Each row is a point on a tangle of strands that fork, close into loops and nearly touch. The rows are in no order.
Two points are linked if the straight distance between their rows is under 72.5. Some points are linked to none.
zev: [  7.5 -16.7  17.4   5.1 -10.9   0.8   3.8 -11.6  -5.0   3.0  12.8   2.4
   4.0   3.5  11.6   3.9 -20.8   1.6  22.5  11.2 -16.1  38.7  -3.7  12.9
   6.1   7.2  15.3  -1.8]
Dolok: [  4.5   1.4 -18.0 -41.8 -10.4  19.5 -27.7  15.1   7.0   2.1 -30.2  -5.7
 -19.8 -10.8  12.1  -3.4  62.0  11.3 -37.1 -11.2  24.6 -18.3 -34.3 -12.2
 -33.4 -34.7 -26.3   4.9]
Beb: [ 13.7   6.8   3.1 -47.0  18.6  -1.0 -10.1  12.2  19.6 -13.9  19.7 -19.5
 -55.7 -47.5  13.7  25.3  10.0   9.1  -7.4 -32.2 -19.4 -13.2   0.9 -22.0
 -17.4   0.2 -31.6 -31.8]
fiv: [ -3.2  -5.1  30.0 -14.1   5.8  18.1  32.7  15.9   4.2   0.8   1.9   3.9
  16.5  -3.3 -10.6 -11.8 -19.0  -9.9 -13.4 -23.3   5.4 -43.7  64.2   0.2
 -27.4   1.8 -25.4  -4.9]
dat: [ 11.6 -13.4  -4.5  29.4  15.7  12.8  19.1   0.8 -11.2  12.8  11.4  -8.2
   6.0  11.3   4.4   0.2  -3.9 -13.6  14.7  15.4  -9.1  21.0 -21.1   7.0
  16.2 -11.4  10.6  -3.4]
pidot: [ -8.0   1.7 -16.6  41.7  -7.9 -24.9  -8.7 -18.4 -13.5 -10.9  -6.1   6.3
  12.9  26.6  -9.4  -5.2   2.3  -1.2  12.0  17.2   1.3  43.9 -21.0  19.8
  52.1  13.8  26.4   1.6]
sena: [ 14.3 -14.4   3.7 -22.0  -8.7  -2.9   3.9  -9.2 -28.5   9.7   5.2  22.9
  17.6  23.7 -15.4 -10.6  37.1  -8.0 -35.5  13.5   3.8 -38.5 -40.6  17.0
 -15.2  -2.0  -9.6  30.2]
todak: [ -4.7  -3.6  -4.3 -41.6  -1.3  16.2  -5.9  24.2  16.4   4.7 -24.9 -15.6
  -6.1 -21.5  23.3 -14.2  35.2   0.3 -42.3 -26.2  34.5 -23.1  20.0 -16.6
 -37.0 -39.6 -37.2 -13.8]
gup: [ -0.8 -12.5   9.7  22.8  -3.4  32.4  14.9  34.8  10.4   8.6  -9.9 -17.8
   8.3  -3.8 -22.0 -11.9  -5.9   0.1 -12.8  -7.6  20.1 -18.8  31.6  -7.7
  -2.3 -17.5  -4.4   4.7]
fef: [-13.6  32.0 -10.7 -14.5   4.3 -12.1 -68.4 -31.7  -6.8 -31.9  -1.5   8.6
 -20.1  17.1 -12.0   9.0   9.5  -0.8   2.8 -18.8  14.3  15.2 -37.9 -11.6
  30.7  16.0  13.4 -33.0]
boti: [ -4.9  18.5 -24.7  40.4  23.0  24.5 -17.2  18.2  -4.0  -5.9 -24.4  -4.0
   0.6  -5.7 -28.6  13.6  29.2  10.3   3.8   3.9  31.3  -1.0 -14.9 -36.2
   9.6 -10.1   4.5 -18.0]
tof: [  3.2  25.9 -27.4  -5.4   6.1  32.3 -30.7  23.2  10.3 -21.2 -17.5  -9.0
 -29.2 -29.3   1.7  21.4  35.8  22.9  -0.4 -18.3  28.0 -19.6 -10.2 -37.8
  -1.5 -18.8 -19.3 -23.8]
bep: [-17.0  24.9 -24.3  65.2  12.7 -35.4  10.8   9.3  27.9 -15.9   4.1 -27.3
  12.9 -14.9 -37.3   4.6 -11.6   4.6  -3.9  22.7 -28.5  35.4  30.5   2.7
  35.8   9.5  44.8  -8.7]
verar: [ 24.3  13.7  -6.1 -15.2  43.8  -8.6 -19.6 -13.6   0.6   1.3  26.9 -13.5
 -18.9  -1.6  -3.6  18.2  24.2 -11.3 -10.4  -7.7 -21.2  14.6 -31.3 -11.1
  13.9  -2.6  -7.1 -12.3]
Dava: [  4.0  10.8   2.7 -16.9  13.3  10.0 -33.8 -15.1   5.1 -10.2   7.9   8.7
 -19.6   3.7   1.5  17.5  27.4  -3.5   7.4 -18.7   6.5   2.7 -31.7  -6.5
   8.9   2.1  -4.2 -10.4]
teniv: [-15.3   6.4   7.1  30.6 -14.8 -43.0 -10.5 -24.4   2.4 -20.9  19.2   0.6
  13.6  34.1 -13.1  -8.7 -27.1  -7.4  10.3  15.7 -36.3  48.0   8.1  29.3
  41.9  27.8  42.9   8.8]
Kap: [ -8.3  16.2  -3.6  71.5   2.5 -26.7  19.6   6.1   5.1 -10.1  -9.6 -11.6
  15.5   4.7 -22.2   6.6 -27.8  12.4  11.5  20.6  -5.8  35.5  33.0  13.1
  43.2  22.3  50.1   3.0]
nudat: [  6.0   5.4  -4.3 -17.8 -13.3  25.1 -48.6   1.7  14.3 -36.4 -17.0  -6.3
 -34.9 -41.0  32.6  22.9  27.3  23.2  -7.6 -15.5  29.7  -7.4 -20.6 -30.0
  -9.3 -22.5  -8.7 -26.5]
ped: [  9.9  -9.6  -6.5   0.3  16.4  11.8  22.9   4.7   2.2  19.4  16.7 -19.3
   2.6 -13.8  17.2  -8.0  -4.7 -16.7   9.6   8.0 -29.0  16.8  -9.0   0.2
  -0.7 -16.1  -1.0  11.2]
gid: [ -2.7   5.0  -7.3 -41.5   0.7  24.7 -21.4  16.3  11.8  -9.4 -10.8 -10.6
 -24.1 -16.5   2.8   2.5  48.7  16.7 -30.2 -29.6  30.6 -40.5  -1.6 -17.8
 -33.5 -27.5 -38.1  -5.5]
vor: [ -9.7   5.9  -3.3  38.8   8.8 -44.8   8.4 -16.8  17.1  -9.0  14.5 -18.2
  13.6  12.1  -2.3  -2.3 -11.5 -10.4   1.9  27.6 -51.5  42.4   8.4  22.6
  50.5   7.3  41.2   0.0]
Rafel: [ -7.0  36.8 -43.5  43.8  40.6 -21.3   8.3   9.9  -6.9  -5.1  -2.8 -11.3
  -0.4  12.7 -38.8  18.4  31.5  -5.5 -12.2   3.4   6.9  -6.5 -17.2 -26.9
  36.0   5.8  13.8 -14.8]
Sisi: [  6.1 -14.4  -0.9 -41.6   7.4  12.6  11.0  16.2  24.3  22.0   1.4 -37.1
 -26.6 -53.3  25.7  -2.5  -7.7  -5.1 -16.6  -3.6 -43.7   6.2  25.1 -22.4
 -28.2 -11.8 -26.9 -15.3]
nenag: [ 10.8  22.4  16.6   4.6  28.3  -4.8  16.5 -20.8 -21.5 -11.2  34.8  25.3
   7.1  19.6 -32.8  23.0 -12.5  -4.5  10.7  -7.3 -13.1 -35.6   9.4  -5.9
   3.7  27.7   8.9  -9.1]
Letu: [ 10.8   6.4   8.3  64.3  25.1   6.5  39.6  26.9 -10.3   9.5   6.4  -9.6
  22.4  10.9 -26.1   0.2 -31.8   3.6   9.7  15.4  -2.2 -25.3  41.9 -13.4
  18.7  11.1  19.3 -10.5]
Lisaf: [  3.9  -3.5  -6.5   2.7   6.7  35.2  -1.6  26.8  11.8  11.2 -23.4 -10.1
   4.5  -6.4 -21.6  -4.8  14.7   3.9 -18.0  -7.9  23.6 -23.9   3.5 -16.7
 -19.6 -24.9 -16.6   6.4]
vidab: [ 10.1 -26.7  -2.9  36.7  -6.2 -14.3  53.8  11.0 -22.3  21.1  34.6   1.5
  21.1  14.7  34.6 -18.3 -30.7   0.5  23.1  43.1 -14.0   6.7 -14.5  40.9
  22.3 -11.6  16.2  17.5]
Miraz: [-12.3  -6.1  23.1  46.0 -23.2  15.6   5.6  18.6  14.5  -8.7  -8.6   5.0
  18.0  -1.6 -24.1  17.4 -37.7  29.1  24.9  11.1   9.2  17.0  46.5  -6.1
   3.9   5.7  26.2  -5.6]
Zon: [  9.8   2.3   2.7 -18.1 -11.4   5.6 -35.2 -30.2  -4.4   1.1   1.6  13.1
 -16.4  15.5   8.4  -4.1   7.1  -6.2   8.5  -4.6   5.3  25.5 -46.5   2.7
   5.6  -2.3  -6.7   4.7]
naro: [  6.9 -24.6   0.1  33.5 -24.0   7.5  44.2  12.1 -13.7  21.2   5.7  13.7
  23.6  18.6  21.1 -15.0 -17.3  -2.5  18.3  40.6   7.1   4.2  -7.4  38.1
   7.8 -10.5  12.2  33.7]
Valir: [ -3.4 -15.2  -0.3 -33.5 -44.0  14.4 -25.3  -0.2  21.3  -9.4 -24.5   3.0
 -28.6 -38.9  39.1  10.5  -7.6  35.5  -7.4 -21.9  33.2  14.7   9.6 -14.9
 -34.2 -19.4  -3.2  -9.7]
masot: [  9.6  19.1  -3.9 -14.3  25.0  -6.6 -22.4  -6.3  12.1 -24.2  30.0 -21.1
 -26.1 -19.7  -1.8  21.5   9.7   9.8  -1.8 -19.5 -20.9  20.3  -4.4 -17.0
   9.4   6.3  -4.3 -35.1]
lev: [  1.8 -21.0  -2.1 -46.1  19.5   8.4  25.8  27.8  20.6  41.3 -11.7 -40.5
 -10.4 -36.9  35.9 -22.1   4.6 -19.9 -35.1  -8.3 -24.4  -3.7  31.9 -23.4
 -34.9 -22.0 -31.5  -7.8]
Fotuk: [-10.2 -20.7  28.6 -33.0  -9.7   2.5  17.3  12.9  -1.5  22.4 -20.3  -3.9
  27.9   0.5  28.9 -28.1  -1.8  -6.8 -13.7 -17.4  20.9  -2.1  45.1   5.2
 -40.9  -3.4 -15.9  17.7]
mobes: [ -6.8   0.4  10.4  40.9 -10.1  35.4  14.7  36.3  25.2  -0.3  -7.9   3.6
  14.8  -8.3 -36.4  -9.1 -20.8   8.0  12.8 -11.7  29.1 -29.7  54.0 -19.6
   1.9  -8.6 -10.8  -7.5]
movi: [  9.7 -25.6  -1.0 -21.6  20.3   2.9  43.9  18.2   7.9  38.7  -9.7 -35.4
  21.0 -16.3  25.6 -33.3   3.4 -36.0 -35.5 -13.4 -13.4 -17.3  32.2 -16.8
 -27.6 -19.2 -27.6  -1.6]
Fasir: [-24.5  25.8   1.2  -3.2  -6.8 -41.4 -53.8 -45.0  -9.3 -25.7  15.3  -6.1
 -25.3  25.9 -16.7  -6.5 -16.4 -17.5  -4.0 -10.4 -36.4  40.5 -15.2  11.1
  48.3  33.3  22.0  -3.8]
peker: [ -1.9 -22.3  23.4 -38.0  -5.3  15.3  20.0   6.5  26.7  15.5   0.3 -26.0
 -13.1 -36.4  10.4  11.2 -22.0  -7.4 -11.8   6.2 -39.6   2.8  42.5  -7.5
 -26.8 -11.9  -8.2 -19.7]
kuf: [ -2.6 -28.3  -9.5  22.7 -55.0  31.6  -4.5  10.2  21.2   9.0 -44.5  10.5
   0.8  -0.5  28.3 -20.4  -4.7   6.6  22.5  13.8  36.0  32.6  -2.9   4.5
 -29.8 -25.5 -12.7  26.0]
losa: [-26.0  52.5 -43.4  16.0  17.1 -27.7 -39.0 -12.1   5.5 -33.6 -12.1  11.3
  -4.6 -17.5 -33.5  14.2  29.0  11.6   2.7 -19.7  25.2   8.9  -8.9  -5.3
  35.9  32.1  15.1 -25.4]
sobin: [  3.8 -20.1   0.2 -38.7  -3.2 -19.1  18.9  -7.8 -27.6  29.3  -5.1   9.5
  26.1  19.3  14.2 -30.4  33.3 -10.8 -14.6  12.6   0.6 -18.1 -42.7  30.7
 -29.1 -10.7 -15.6  39.2]
Sim: [  1.3   3.8  24.0 -63.8  17.6   0.7  18.0  -1.5  -0.2   3.3  17.2  -6.6
 -17.8 -16.8   4.8   9.3  -9.6  -7.8 -20.1 -28.0 -20.6 -28.1  28.4  -3.7
 -44.5  21.7 -34.6  10.8]
Loba: [  5.7   9.5 -24.1   6.4  10.3  40.2 -14.7  34.3  15.3  -1.2 -23.9  -6.9
 -16.6 -18.0 -17.5   3.9  36.3   7.1 -16.8 -10.9  28.4 -37.8  -6.6 -34.8
  -5.0 -31.3 -21.2 -11.3]
dig: [  2.0 -10.8  23.6 -41.5 -44.1   1.7 -37.9 -38.5 -19.0   0.9   7.6  39.5
 -14.4  34.9  16.7 -10.9 -37.0 -15.6  32.9 -15.9  -8.1  24.2 -15.8  15.8
  -5.8  28.3  -6.3  11.7]
Dokap: [ 23.1   6.8 -13.4  41.1  31.7   9.1  32.8  20.8  -7.7   8.4   9.8  -9.9
  14.0  12.7 -14.0  -5.3   5.2   1.4  -2.3  20.9  -0.7  -1.2 -21.4  -6.1
  16.1 -11.5  15.7   2.3]
fenud: [-13.5  14.8 -35.3  59.5  20.0 -31.1  19.7 -11.8  -6.1  -4.9   8.6 -10.0
  13.9  24.1  -3.0  -8.2   6.9  -6.5  -1.1  26.8   0.2  27.5 -19.1  17.4
  57.9   2.0  32.2   4.8]
gonu: [ -3.0 -50.1 -27.1  22.0 -23.1   5.7  24.3   9.3   3.8  40.7   1.7   2.8
  20.2  -2.0  55.0 -21.6  11.6  -6.3  24.3  36.6   0.1  31.6 -19.3  26.9
   3.7 -43.1 -24.3  39.2]
loven: [-25.9  21.7 -32.3  47.5 -25.8 -32.4 -29.8 -30.8   1.9 -16.8 -12.8   2.3
   2.8  25.8 -25.7 -10.4 -14.3   2.3   3.4   4.7   7.8  44.5 -14.5  16.9
  70.9  26.8  38.2   1.4]
kol: [-11.5  25.9 -16.7  32.5  15.4 -21.9 -10.8   9.7  29.0 -19.4  -1.1 -21.4
  -5.6 -16.6 -20.0  10.6  -7.3  10.2  -5.7   7.8 -16.5  30.6  26.0 -19.8
  19.9   3.0  23.9 -24.1]
fof: [-17.4  50.0 -42.5  32.6  26.3  -9.4 -16.3   3.0  -8.4 -15.6 -24.4   1.7
   6.2   8.9 -48.7  27.1  33.2   4.2   9.1 -16.3  25.8  -7.9 -12.0 -20.4
  32.3  22.6  14.2 -19.4]
Rulan: [  7.9 -25.6  -2.5  43.7 -36.8  22.8  29.7  30.3 -19.4  10.7 -28.4  11.3
  23.7  26.7   6.3 -16.9  -0.9  -3.2   6.8  37.5  35.7  -7.8  -0.1  28.8
   1.0 -22.7   9.1  37.8]
Gilap: [  4.6  17.8  28.7 -34.3   6.3  -6.3 -12.4 -41.2 -26.3  -9.8  33.7  41.1
  -8.8  18.0 -17.9  13.4  -7.2  -3.1  12.6 -17.1  -2.9 -28.1  -9.4  13.3
  -7.6  37.2  -1.7  12.0]
zano: [  4.8 -28.8  22.8 -17.0 -18.3  -7.7  45.2  -1.5  -8.3  35.7  -0.5  -5.2
  22.4  -4.7  36.2 -25.0 -35.1  -8.9  10.1  14.3 -23.0  -4.9  27.3  29.4
 -17.6  11.3  11.1  25.6]
vamip: [ -4.9 -18.3  25.0 -49.4 -48.1 -16.0 -54.4 -40.7  -0.4  -7.4   3.2  24.9
 -15.7  19.9  39.5   2.8 -51.2   0.4  24.3 -10.3 -20.8  37.3 -14.0   8.4
 -19.8  33.2   2.8 -12.9]
lat: [ -6.7 -19.3  25.2 -30.6 -25.4 -11.9  -4.3 -23.6   9.4  -0.7   8.0  17.4
  -3.5   4.4   9.6   5.0 -44.9   6.5  27.1   9.4 -34.5  37.1   1.9  11.9
  -8.3  22.2  13.6  -3.8]
zar: [ 14.2 -10.7 -31.8  36.4  13.0  10.1  34.3  20.9 -14.1  20.4  -4.8  -9.4
  16.7  19.1 -23.7  -6.5  46.5  -7.9 -25.6  45.0  -9.7 -42.3 -63.6  -1.2
   2.3 -21.3  -2.4   7.1]
vogas: [-15.8  25.3   5.7 -17.5 -10.7 -29.0 -69.9 -36.1 -13.2 -37.9  20.2   4.8
 -20.9  24.6 -13.2  -0.7 -13.6  -3.7   0.3 -23.9  -4.7  33.9 -14.3   1.6
  27.4  25.5  12.2 -20.4]
fipom: [ 10.2  -6.9  16.2 -15.7 -11.4   1.9  -2.5   4.5 -25.4   1.5  -6.5  29.1
  33.8  22.7 -30.0  -6.2  26.6   4.6 -23.4   3.8  20.9 -51.8 -13.8  16.1
 -30.9   3.6  -4.8  24.6]
regu: [ 12.8  15.4  11.4 -50.8  31.5 -28.4 -18.5  -8.8  22.3 -10.5  30.7 -18.4
 -39.4 -19.9   3.5  38.6   5.7   1.2  -2.0 -18.7 -53.2  14.7  -1.8 -24.6
   0.4  11.3  -7.5 -35.8]
situp: [  0.3  26.2  15.6  37.8  40.5 -21.9  26.8  -9.1 -26.4 -11.9  25.5  21.3
  21.5  21.2 -31.7  21.4 -23.8   5.2  11.6   7.8 -18.0 -25.0  17.8  -0.6
  19.7  35.3  25.0  -3.6]
Loz: [ -4.3 -16.5  32.3  -8.8  -7.8  12.5  25.3  22.6  -5.6  12.7 -18.1   4.8
  29.1   5.5   4.4 -29.0 -15.3  -3.0 -23.9 -18.6  24.6 -30.0  68.7  10.7
 -32.6  -2.9 -11.9  16.7]
lis: [ -7.4  14.4 -14.5  36.0  15.7   4.3 -12.8  10.9  11.0  -3.4  -6.6 -17.7
  -6.2 -17.7 -19.3   4.8  10.5   8.9   0.6   0.8   5.1  30.8   4.1 -20.6
  11.4  -8.6  14.9 -19.2]
Vofi: [ 11.4 -22.8  -4.0 -10.8  13.8  10.4  41.0  15.8  -3.8  40.3   3.5 -27.9
  10.3 -11.5  22.8 -27.5  -3.6 -17.0 -14.9   7.4 -17.7 -10.8   3.7   9.9
 -17.4 -22.4 -12.1  21.1]
rirok: [-30.3  41.1 -32.2  16.0  -9.8 -16.1 -50.1 -18.4   3.6 -41.8 -18.7  14.5
 -11.2 -20.4  -9.2  16.1  12.0  21.8  14.8 -25.7  37.0  19.4  -4.5 -14.3
  24.2  23.3  24.7 -35.6]
kagur: [  7.5   7.6  35.1 -68.0  19.4 -10.8   2.7 -33.1 -13.1   2.4  19.8  22.7
 -10.8  -6.9  10.3   4.9   4.2 -13.3  -8.6 -23.0 -16.5 -38.7  11.0  10.6
 -37.8  29.1 -22.5  14.7]
nub: [ -1.8  12.3  23.8 -12.7  -5.8  16.8  -8.4 -14.4 -11.9 -27.3   2.9  38.3
   3.8   5.8 -35.6  14.8  -3.4  17.2   7.2 -19.4  31.3 -39.6  12.8  -1.2
 -20.7  19.9   0.4  11.1]
Kalo: [  5.2  -6.9  23.9  -5.7  -3.8  12.6  18.1   7.2 -25.3   5.7 -11.9  13.3
  34.2  17.6 -10.5 -19.8   4.3  -0.4 -28.3  -8.6  24.5 -40.6  26.4  15.7
 -32.9  -3.6  -2.2  29.2]
Tazok: [ 14.9  -0.6  -8.5 -29.5   7.8  14.1 -18.3  10.4  15.4   9.5 -15.9 -10.7
 -31.5 -33.7  27.7  -2.6  40.2   3.3 -23.6  -8.3  -0.2   5.9 -25.8 -15.7
 -21.0 -28.4 -28.5   6.2]
deru: [ 14.6  16.2 -13.9   0.5  38.4  14.2   1.5  14.3  -2.7  -3.7  13.2  -6.8
 -16.9  -6.6 -33.0  14.9  24.1  -0.5  -4.1 -20.1   0.4 -28.8 -17.9 -30.0
  -9.8  -8.6 -19.7  -7.5]
Vuga: [-14.0 -44.7 -12.6  23.3  -6.0 -23.0  47.5   8.5 -13.7  41.1  30.6  15.9
  20.3  12.8  55.5 -29.2 -23.3  -4.6  33.7  46.1  -5.8   0.2 -25.0  42.4
  14.7 -20.3  -2.4  39.2]
Dar: [ -5.1 -21.8  42.0 -55.7 -43.8 -23.3 -14.9 -37.4  15.6  -7.6  -3.3  22.7
 -13.6   4.2  29.6  12.3 -53.1  -5.7  35.7  11.6 -33.1  27.3  11.9  17.5
 -24.9  33.4   6.2 -11.0]
Zubi: [ -5.4 -23.1   8.5   8.1 -36.6  21.6  15.5  15.9  -8.2  15.6 -32.1   9.8
  30.9  26.0  -1.3 -17.9   1.1   5.2   0.3  13.6  42.9   1.5   4.4  23.9
 -26.2 -21.8  -1.7  44.9]
lete: [  6.3   2.3  19.4 -33.0  30.8 -24.2   0.3  -6.9  22.4  -6.2  27.6 -22.5
 -15.4 -13.5   7.7  19.0 -12.0  -9.8   4.6   8.4 -72.6  19.5   7.6 -12.6
  -7.4   5.2   2.9 -28.7]
Zapof: [ -5.0 -17.2   8.7 -48.9  -0.6  15.0   8.3  16.5   7.1  18.1 -28.9 -22.3
  13.8 -19.8  22.7 -29.9  20.4 -10.8 -30.8 -28.5  15.5 -11.9  31.0  -4.4
 -47.0 -18.7 -30.8   5.3]
fenib: [ -3.6 -39.2 -15.2  23.3 -57.3  20.2   5.9  15.7  12.6  10.5 -36.4  19.1
  26.5  27.9  27.3 -22.8   9.2  -0.3  17.4  22.6  42.0  19.2  -8.6  20.6
 -24.7 -19.7 -15.9  43.7]
balim: [ 18.4  14.0  -9.7 -56.7  12.7   4.9 -23.4  -3.5   7.8  -9.6   3.1  -7.2
 -38.4 -19.8   0.4  19.2  38.1   7.4 -28.5 -28.7  11.2 -40.8 -31.7 -13.5
 -25.1  -4.9 -41.2  -7.8]
Nuli: [-18.0 -49.5 -33.0   8.1 -17.8 -16.4  35.6  -5.1  -2.0  44.2  21.5  13.4
  14.7   9.0  61.5 -15.3 -10.4  -9.7  31.3  36.9 -10.9  30.6 -36.2  29.1
   8.0 -22.5 -26.6  26.3]
kaze: [  5.6  14.7 -38.8  48.9  33.6 -12.8  21.4   4.1 -12.8   1.2   1.2  -5.0
  15.3  28.8 -30.1   5.4  24.5 -12.1  -5.4  27.6  -4.8  -7.3 -40.6 -10.8
  36.1 -13.2  17.2  -2.5]
gedut: [ -3.4 -20.5   2.1  -4.1 -53.4  28.7 -17.3   6.1  27.8  -9.4 -27.7   9.4
 -17.7  -9.1  31.3  -7.5 -16.4  14.8  11.0  -9.6  32.5  26.6   1.7  -5.9
 -32.9 -19.1  -1.9   3.4]
Bedu: [ 17.3   0.4   1.1  67.5  19.9  11.2  51.1  29.4 -13.3  15.8   2.2  -9.4
  18.4  22.4 -16.7 -12.9 -22.2   0.4   4.4  37.0   0.3 -27.5   3.1   9.3
  24.2  -8.7  17.6   2.6]
fosu: [  2.8 -15.2  -0.5 -27.2 -36.6  -3.9 -39.9 -33.2  -4.0   0.5   6.5  14.4
 -20.8  21.9  31.6  -4.9 -16.9  -9.9  32.1  -5.5   2.0  44.3 -34.9  12.6
   5.7   7.9 -11.6  -2.4]
muba: [ 12.1  -1.7  17.4  18.8  -1.7  17.1  17.1   2.1 -19.7   8.2  -4.9  16.6
  23.3  22.8 -21.9   3.0  -8.8   0.9  11.4  10.6  12.6 -20.7  -1.6   7.2
   4.8   4.3  22.1  21.0]
lumaf: [-10.3 -17.2  29.5  24.9 -21.9  33.0   7.8  31.4  25.2   3.0  -2.6   1.1
  20.4 -24.4 -28.2  -1.1 -44.1  25.4  11.8   2.1   7.6 -10.3  62.8  -8.5
  -5.7  -4.1   2.5 -15.1]
Zituz: [ -3.4  -9.1  -2.4  43.1 -15.4   3.3   8.1  -7.0 -24.3   1.2 -14.9  30.1
  27.8  41.2 -16.9   6.4  -1.0   2.5  23.9  33.5  32.5   6.2 -24.0  20.2
  39.2  14.5  20.8  12.6]
lanev: [ -3.2   2.8 -28.1  63.1  28.4 -40.5  28.9  -6.2   5.5  -9.5  23.5 -18.0
  14.1  10.3   1.3  -8.5  -3.7 -13.1  -3.3  30.9 -40.7  26.9  -2.2  17.5
  54.5  -2.6  35.0  -0.1]
sipu: [-18.6  26.8 -20.3  45.7  -2.5 -45.4 -13.2 -34.1  -3.8 -20.7   6.4  11.9
   6.6  28.7 -26.8 -10.8 -23.7  -1.4   3.2   4.6 -18.5  27.3   6.0  23.5
  73.5  33.0  52.8   6.9]
fet: [-27.3  34.4 -19.2 -10.8 -20.0 -25.6 -82.9 -34.7 -11.3 -50.4  -5.4  12.8
 -26.6  -0.1  -6.1  16.5   9.2  14.3   7.2 -30.0  39.5  11.7 -27.6  -9.2
  31.1  21.1  14.1 -31.5]
pige: [ 10.7  -2.8 -32.1  22.0   3.7  26.1  -5.5  10.3  -4.8  11.0 -15.9  -6.6
   2.3  -3.1 -13.7  -5.6  48.0  -8.5  -8.1  28.1   4.7   1.6 -41.3 -17.1
   5.4 -33.7 -10.9   5.7]
kovav: [ 13.2  15.3   1.1 -51.6  -0.9  15.7 -19.1  -1.5  11.4 -21.2  10.7 -18.5
 -44.6 -36.3  19.7  29.3  13.4  17.0 -10.9 -38.7  13.0 -36.2  -5.9 -16.2
 -25.8   1.2 -27.6 -24.4]
mikop: [  1.9   0.9  39.4 -37.9 -21.6  -5.1 -37.9 -48.5 -21.9 -17.7  13.4  39.0
 -15.6  31.0  -1.8   3.1 -24.3  -1.7  16.4 -19.2   7.0  -3.3 -18.3  14.8
  -2.0  24.8  -0.8   4.7]
ser: [ 15.7  13.6  -7.8 -22.5  23.4  14.6 -15.6   9.4  15.8   0.3   6.9 -20.4
 -39.6 -37.4  23.1   8.2  20.5   6.4  -6.6 -10.2 -12.9   6.4 -17.7 -27.7
 -14.7 -23.8 -22.9 -20.2]
Loke: [ 13.1  27.7  25.3 -22.9  34.0  -7.2   4.8 -35.0 -29.7 -20.1  45.5  27.3
 -12.1   9.7 -26.2  27.7 -17.8  -0.9  10.2 -33.9 -18.2 -48.0   5.4   0.6
  -6.1  36.8  -8.6  -5.6]
mizel: [ -7.9  19.8 -22.4  48.3   9.0  22.3   8.3  31.0  -7.1  -2.9 -23.3   3.9
  21.1  -1.1 -41.2  16.9  11.7   1.6   5.3   0.0  28.0 -25.7   3.8 -23.3
  13.2  -0.1   1.2 -10.0]
Tofo: [  0.8  -5.6  29.2 -41.2  17.7  -1.0  19.3   3.7  19.8   0.1  14.6 -20.3
 -14.0 -23.3  -2.6  29.3 -32.7 -12.7   3.7   8.0 -54.2  -0.6  31.3  -7.6
 -21.5   7.1  -6.0 -25.2]
ponuv: [  7.8 -11.7  33.7 -76.3   9.7 -23.8   1.9 -28.9 -27.4  21.1   9.7  18.5
   3.3  -0.2  24.2 -25.5   3.0 -19.6  -8.9 -18.2 -11.8 -23.8  -4.4  17.3
 -33.3  26.9  -7.1  33.8]
Tamep: [ 10.1 -18.1  11.3 -49.8   5.1  -5.4  13.0 -24.5 -17.8  29.3  -2.8  10.1
  16.3   8.8  19.7 -23.6  15.5 -22.8 -10.7  -4.9 -12.8 -16.1 -15.9  19.2
 -27.5   8.3 -10.9  35.5]
Vilam: [-11.1   1.5  21.8  49.1 -11.9 -20.4   8.8   7.1   1.7 -19.6   0.7  11.6
  27.0  13.9 -24.2  17.7 -30.1  22.3  28.8  24.9  -0.1  34.4  36.9  12.4
  25.1  23.9  38.6  -1.8]
difa: [ -3.2  29.6  12.2  60.9  17.3 -15.9  20.4  16.7 -13.1 -15.5   7.0   6.7
  19.7  10.2 -40.8  21.1 -25.3  15.2  16.0   2.0  -2.9 -19.4  38.5  -9.4
  25.7  24.4  29.8 -14.7]
Bel: [  2.4 -30.0 -19.7  24.8 -10.0  23.7  19.4  13.0   4.5  28.0 -11.9 -12.2
   6.9 -13.4  21.3 -14.6  20.4  -7.4   4.4  24.6   1.6  24.8 -14.0  16.0
  -3.5 -41.1  -9.2  22.3]
zep: [ -1.2  -2.3  22.6 -52.5  18.2   4.0  30.3  20.6   6.8  17.1   4.6 -19.4
   2.4 -13.1   4.3 -21.2 -12.3 -21.6 -27.4 -26.5  -5.1 -34.4  53.0  -7.4
 -41.4   5.9 -37.4  -7.9]
far: [  5.0  -2.4   9.1 -36.1 -34.2  11.4 -33.6   7.6  17.5 -26.1  -5.1 -13.8
 -37.8 -60.9  48.8  27.6   4.2  25.3 -14.8 -24.8  14.3  -3.9  -2.1 -23.8
 -20.8 -21.5 -15.2 -31.4]

How many points has the smallest loop of links through each point below? Write - if it is on no loop.
difa => 15
ser => 7
Vofi => 20
Kalo => 11
todak => -
loven => 7

A fork is a point with three links, a tip a point with one. Leave the first point through the second and follow the links. Name the first fork or tip that comes.
lete, Tofo => dat
Bedu, Letu => dig
Fasir, vogas => Dokap
kuf, fenib => Bel
sena, sobin => Loz
nudat, tof => mizel
kaze, Rafel => Fasir
